Points on a hilly landscape, in no order, each with its height.
From any point a climber steps to the highest of the 2 points nearest to it. It stops when none of these is higher. Distance is the straight distance between rows; heights are no part of it.
j338: [124 150 133 100  62 112 123 171 120 187 145 160  89 152 134  93  95  95
  83 135 182 157 115 101 122  89 182 121 146 111 159]  (h 205)
j136: [125 141 164  97 134 134 161 137 170 170 143 133 121 141  83 121 147 129
 124 165  82 129 134  87  59  71 111  74 140 159 128]  (h 452)
j738: [118 106 166 120 125 112 145 164 150 165 172 170 129 140 136  87 182  83
  84 116 146 159 141  80  75  50 118  93 105 165 130]  (h 152)
j11: [192  86 107 145  66 155 125 135 122 173 127 109 153 102 151  81 116  40
 152 161 118 105 103 152 196 156 168 197 128 130 104]  (h 291)
j712: [140 117 169 132 106 134 145  85 138 117 105  86 150 153 109  93 163  79
 125 137 114  83  86  72 129  93 130 113 135 124  56]  (h 144)
j399: [155 134 163 157 113 144 113  89 114 117 102  63 142 144 117 112 122 111
 134 139 144 119 115 111 164 126 121 133 143 128 107]  (h 176)
j150: [101 115 122 135 149  94 159 118 136 124 111 123 120 138 132 102 186  72
 113 104 115 138  93  73 158 148 101  70 121 123 120]  (h 464)
j48: [143 181 109 142 149 107 129  68 149 113  86  67 145  98 109 123 153 125
 167 102  92 114 105 136 121 157  87  57 107 131 125]  (h 392)
j230: [ 53 164  90 147 129  95  96 152 144 174 142 102  83 110 116 177 152 160
 121 131 156  98 114 120  85 121  92 120  89 151 107]  (h 180)
j371: [ 99 132 136 109  87  87 137 165  78 144 140 137  79 147 142 125 118 131
  69 150 161 152 116  96 124  95 155 125 153 109 160]  (h 232)
j554: [123 141 123 132 143  98 105 111 163 104 136 140 138 165 120 118  53 170
 150  68 159 145 177 166 155 167 127 173 144 140 139]  (h 394)
j359: [148 167  57 150 134 119 138 102  77  33 108 109 168  98 143  97 139 196
 174  86 113 138 105 150 123 177 110 103 100 133 139]  (h 441)
j244: [117 109 150 113 155 122 120 133 148 119 132  93 135 107 107 214 170 160
 161 150 127 160 127 152 134 174 102 101  96 182 106]  (h 373)
j349: [126  90 100 147 133 169 136 137 110  70 140 104 131 100 103 174 110 237
 150 131  98  99 142 174 119 138 103 164  96 147 170]  (h 605)
j118: [115 140 171 130 107 113 140 109 144 161  89  83 111 165  94 125 125 103
 113 148 135 127 141 111 164 128 119 135 172 120 115]  (h 208)
j796: [129 126 164 102 152 102 126 114 148 107 159 108 175 102 144 176 166 149
 104 120 130 129 132 113  79  73  65  87  93 125 124]  (h 257)
j395: [103 120 119  96 148 155 113 158 134 199 194 178 128 128  80 148 129  77
 138 127 154 139 132 138 142 157 181 177 127 144 100]  (h 449)
j107: [110 168 156 118 126 101 139 154 156 161 125 147 112 140  93 144 106 131
 116 123 125 172 134 111  69  96 135  75 154 175 150]  (h 544)
j547: [127 120  99 131 148 128 131 103 104  71 140  92 156  81 128 131 114 233
 191 120 132  96 108 159 118 155 124 118 104 155 144]  (h 519)
j308: [140 119 105 112 113 154 149 154  95  82  94  93 114 137 114 183 132 172
 126 182 108 126 122 161 126 170 134 164 154 145  90]  (h 503)
j620: [159  95  95 128 130 138 124 156  89 114 133 172 151 135 146 161 166  99
 122 127 197 152 124 131 131 146 116 209 131 105  82]  (h 77)
j581: [ 74 102 126 138  78 126 161 124 112 119 107 136  99 129 151  65 163  97
 133 176 136  94  60  92 177 147 175  81 160 128 106]  (h 629)
j896: [191  62  85 153  74 185 161 140  88 132  96  86 129 128 175  63 101 104
 132 169  91 110 112 151 188 165 149 201 123 133 105]  (h 209)
j187: [121 162 102 143  81 111 114 138 116 164 116 131 118 159 126  94  76 119
 122 111 204 153 132 120 160 135 161 151 143 104 135]  (h 172)
j367: [116 145  75 159 110 129 126 152 121 163 124 168 120 144 120 123  84 145
 106 123 193 150 162 134 140 164 137 207 155  98 148]  (h 147)
j64: [150  68 167 148 119 133 105 131 124 118 123 120 138 144 182 146 133 166
 120 143 209 130 169 149 145 106 111 178 104 117 151]  (h 130)
j492: [113 170  78 151 127 114 140 107  90  86 104 110 121 109 162  82 146 122
 113  99 103  98  97  90 117 104 158  47 139  82 150]  (h 333)
j913: [113 154  91 143 156 120 124 124 133 181 120 180 116 123 135 120 118  80
 152 121 126 114 108 120 110 100 161  98 165 112 131]  (h 293)
j582: [ 83  88 131 122 110 109 158 139 104 118 148 159 105 128 132 107 177  96
 113 125 140 134  66  64 167 128 137  92 115 132 111]  (h 489)
j490: [130 118  93 141 149 155  79 141 114 125 175 180 123 114 112 177 136 172
 136 128 143 106 153 169  78 122 123 189 105 118 130]  (h 604)
j722: [137 127 165 139 149 174 101 111 130 126 167 128 106 123 104 140  86 154
 170 118  99 136 135 152 171 136 137 135 105 145 175]  (h 30)
j646: [133 126 168  97 152 149 137 115 171 175 135 123 135 154 106 152 124 125
 150 184 101  91 135 134  75  71 129 102 160 153 107]  (h 389)
j851: [118  84 113 115  92 182 136 174 105 148 139 113 124 141 104 202 133 123
 109 161 155 125 177 170 161 184 157 210 130 147 101]  (h 634)
j163: [152 111 124 118 130 143 148 104  97  83 104 118 147 130 160  90 120 133
  90 149 101  88 148 106 139  71 105 182 150  41 124]  (h 202)
j87: [148 115 143  94 132 110 128 142 162 153 101 167 113 141 129 111 169  52
  77 155  89 106 151 139 133 105 105 159 188  77  99]  (h 188)
j980: [111 112 131 126 128 138 135 113 132 121  96  92 111 152 110 125  69 198
 123 158 127  94 166 150 158 147 110 148 168 118 167]  (h 269)
j130: [155 124 131 129  91 140 116 130 138 152 132  74 155 150 126 163  60 139
 144 121 178 171 169 154 187 187 152 192 141 172 138]  (h 462)
j899: [104 173 111 127  92 120 151 139  85 102 118 117  93  89 130 109 145 131
  82 136  95 127  69  77  93  77 167  69 135  88 150]  (h 292)
j453: [124 146 174 125 121 104 164 130 154 102 107 136 126 155 121 109 154  79
 113  97 105 208 113  64 149 156 116  81 110 153 120]  (h 630)
j855: [118 170  87 171 151 127 104 104 123 144 133 150 129 110 113 129  96 116
 173  93 144 145 106 134 108 139 173  91 139 142 147]  (h 254)
j374: [136 162 113 161 142 113 108 111 113  41 121 135 158  86 153 113 104 202
 160  48  91 160 121 178 145 187 111 121  73 144 140]  (h 370)
j496: [142  88 185  89 135 150 108 147 114 100 164 114 159 138 137 188 186 140
  95 147 152 139 129 114 103  79  97 133  97 136 110]  (h 225)
j884: [156  57 117 152 129 151 150 105 113  87 108 109 177 137 178 130 105 164
 139 140 183  79 148 128 125 113 103 184 131 108 120]  (h 155)
j971: [149 131  88 116 117 170 140 140  79 101 128 122 118 140 103 121 123 127
 155 170  96 126  91 147 149 161 151 155 145 142  87]  (h 507)
j529: [130 179  48 152 138 135 126  98  75  63 109 111 143  98 139  89 132 165
 149 101 102 114 100 121 112 135 155  67 120 105 148]  (h 380)
j455: [ 80 160 120 135 112  83 149 156  77 108 107 120  89 103 150 133 145 149
  63 157 109 129  99  87 121  97 109 108 135  77 135]  (h 262)
j577: [111  93 188 123  66 142 129 142 153 165 127 158 106 111 140  84 181  70
  92 190 121  92  91 126 151  95 136 148 138 121 101]  (h 154)
j473: [167  80 130 140 129 140 156  86 103  69  84  84 177 140 177  89 125 151
 130 143 126  64 142 114 137 116  96 164 153  82  99]  (h 175)
j787: [171 144 155  92 146 144 146 101 159 100 140 136 150 155 127  92  91  72
 164  73  87 144 134  87 123  99 154  78 127 129 148]  (h 764)
j243: [123  98 103 153 131 135 107 141 141  86 131 145 138 101 102 179 112 217
 130 113 141 109 157 184  80 128 101 182 110 128 155]  (h 707)
j841: [ 90 102 113  88 110 162 135 163 118 180 167 140 122 153  88 172 137 101
 120 153 180 144 151 145 170 179 183 191 128 154 105]  (h 530)
j290: [110 164 144 110 184  42 120 150 191 161 141 133 144 117 163 150 122 140
  89  77 107 136 166 139  61  90  61  84 117 150 137]  (h 362)
j165: [121 140 101 115  98 150 157 121  77 100 107 130 116 131 125  84 132  97
 146 160 102 113  71 128 158 155 187  96 159 130 119]  (h 621)
j88: [168 136  96 170 142 147 130  76 109 107 103  80 159 150 124 103 122 125
 177 104 139 116 129 144 163 178 115 136 145 156 108]  (h 145)
j377: [161 114  85 143 138 160 122 134 109 140 112 190 112  99 155 104 127  75
 155 149 130 131 118 151 146 130 160 126 154  90 176]  (h 376)
j101: [167  71  78 160 115 181 170 133  83 129  86 115 136 156 146  42  98 121
 150 133 145 111 135 152 189 195 127 180 133 129 156]  (h 141)
j499: [101 149 150  94 118 116 110 161 137 128 122 102  97 116  73 228 150 168
 102 153 113 168 133 141  91 167 115 107 113 176 114]  (h 388)
j894: [121 184 111 143 170 126 114 105 134 122 137 168 132 141 117 101  98 116
 171  61 103 162 119 142 155 179 154  90 120 138 128]  (h 220)
j480: [ 91 123 165 134  66 111 133 144 157 161 132 152 115 145 145  99 171  87
  79 189 142  78 112 154 106 100 149 194 170  94  53]  (h 120)
j522: [116 138  51 146 113 145 151 169  99 113 109 171 108 167 108 119  94 178
  99 131 161 117 137 130 103 143 126 219 150  91 126]  (h 125)
j977: [134  76 135 112 141 123 123 131 119  89 113  97 151 131 131 207 135 172
 140 165 143 125 157 160 134 147 114 134 135 160 118]  (h 438)
j95: [203  90 142 107  71 155 120 119 144 161 117 113 157 103 149  67 124  13
 156 121 112 108 101 119 182 117 171 132 124 128 129]  (h 402)
j764: [ 96 150 132 162 136 150 133  97 102 124 104  75 112 117 116 105 105 187
 146 188 101  57 131 141 128 129 139 112 153 103 132]  (h 308)
j117: [161 140 142 101 162 147 146  90 122  59 127 106 156 128 145  94 130  98
 139  70  75 140 126  94 136 123 155  53 114 113 174]  (h 592)
j570: [153 108 118 125  74 177 109 158 110 151 139  81 114 141 112 196  75 142
 102 148 165 157 203 170 154 186 165 232 109 157 129]  (h 537)
j424: [ 91 168  89 192 135  83 113 109 123 165 121 103 112 101 141 144 153 143
 129 113 163 113  97 109  99 108 101  89 103 117 117]  (h 201)
j822: [129 117 189 142 129 145 108 116 150 193 144 148 119 133 134 106 107  79
 139 124 175 145 134 128 158 111 159 116 109 138 169]  (h 81)
j268: [ 70 123 113 111 146  93  88 166 121 137 164 143  98 139 124 196 181 168
  79 126 164 125 158 145  83 116  91 135  89 137 112]  (h 157)
j41: [132 127 131 106 156  88 120 168 153 165 122 167 101 149 111 132 171  68
  70 115 108 149 149 105 120 117  89 140 154 108 111]  (h 239)
j449: [121 158 159 119 157 109 136 127 176 113 135 169 145 145 143 104 113  89
 114  50 103 203 135  76 109 116 137  75  99 133 120]  (h 556)
j29: [117 112 190 124 153 161 106 114 163 166 170 153 128 145 131 129  85 120
 170  99 144 164 143 139 177 149 152 116  99 169 149]  (h 54)
j911: [102 124 125 118 130  99 141 167 151 185 167 178 113 150 116 113 185  86
  87 119 133 133 112  86  84  91 114 121 139 149  91]  (h 189)
j639: [118 143 168  89 119 127 173 127 148 115 152 100 129 112  95  98 128 125
 121 130  63 136 130  39  86  58 140  52 118 125 161]  (h 381)
j181: [121 132 124 117 142 112 143 126  87 102 113 122 121 104 142 126 159 150
  94 152 104 109 135 108 134 103  91 116 139  56 143]  (h 234)
j256: [116 153 158 109 145  89 123 107 142  95 154 113 152  79 144 153 116 172
 121  96 110 136 109 117  85  91 117  65  86 134 149]  (h 283)
j829: [121 163 108 100 179  87 104 128 165 155 132 129 118 141 119 170 122 137
 128 109  95 112 151 147 100 109  78 108 147 129 131]  (h 310)
j498: [107 120 168  96 116 123 123 132 136 144 115 103 103 170 104 135  84 155
 118 163 137 135 152 134 163 128 127 126 169 142 161]  (h 240)
j951: [134 112 115 107 157 177 104 146 119 171 167 186 111 128 114 160 140 100
 140 158 128 111 136 163  97 109 149 175 140 114 108]  (h 497)
j867: [112 169 166 123 173  68 147 143 201 141 148 164 138 146 146 139 129 139
  99  76  96 195 156  99  87 119  79  80  91 162 102]  (h 437)
j654: [134 177 131 127 170 104  78 132 163 126 146 163 109  98 107 177 116 155
 128  90  91 163 152 172  95 144  97 139 111 131 147]  (h 303)
j279: [130 149 150 134 142  96 105 110 129  55 146 145 149  88 150 128  78 191
 147  56 103 142 132 145 139 137 124  93  97 119 159]  (h 320)
j414: [158  77 156 144  69 176 112 139 129 151 123 139 122  90 150  84 156  55
 131 185 127  93 113 145 182 136 135 208 122 102 111]  (h 218)
j513: [155 171 142 156 147 152 109  88 160 145 104  84 138  96  92 160 134 125
 178 141  99 115 105 144 110 121  82  88 115 139 128]  (h 331)
j895: [117 128 141 124 157 162 136  89 134 138 132  98 137 126 125 135 120 151
 170 193 100  46 118 153 100  95 132 117 154 110  99]  (h 343)
j852: [119  72 128 118 127 126 110 135 108 142 131 149 131 158 156 130 176 113
 103 151 168 108 148 128 153 111 106 171 136  95 112]  (h 103)
j621: [131 118 183 147 130 132 128 121 148 166 140 157 125 127 151  81 139  70
 119 114 152 157 133  81 124  70 141  91 117 126 170]  (h 112)
j994: [130 144 190  89 125 117 124 164 160 158 144 124 102 125  82 195 145 159
  89 154 144 182 142 123  58 127 116  97 129 192 136]  (h 453)
j531: [112 147 131 156 144  73  77 137 177 124 153 185 125 112 121 149  86 195
 139  52 130 147 171 188 114 144 121 175 112 142 125]  (h 350)
j708: [118 158  79 178 141  69 119 103 128 126 111 139 132  86 147 136 113 161
 174 115 161 102  97 149  78 135 134  83 136 139 139]  (h 227)
j927: [202 123 130  89 117 155 118 117 133 140 130 126 144 141 140  86  85  45
 169 114 103 134 124 132 155 119 173 131 120 126 152]  (h 545)
j527: [130  73  86 148 150 154 159 137  96 105  95 137 124 157 151 105 137 144
 129 134 149 134 139 140 189 201 112 173 127 125 156]  (h 96)
j116: [153 160 126 112 186 105 142  78 149  89 111 106 160 115 139 123 159 102
 170  73  79 150 112 119 127 151 105  48  94 120 119]  (h 467)

Where does a climber stop that starts at each point below?
j29 -> j41
j712 -> j107
j473 -> j359
j230 -> j787
j399 -> j107
j101 -> j787
j577 -> j787
j367 -> j359
j244 -> j581
j654 -> j851

Call two points neighbours if one is among the 2 nearest of the other. Go from one point of each pair to the other, from neighbour to neighbour, staying as high as possible. Name the lowest point that can't be avoided.
j851 and j107 -> j654
j107 and j453 -> j244
j243 and j851 -> j395
j581 and j453 -> j150
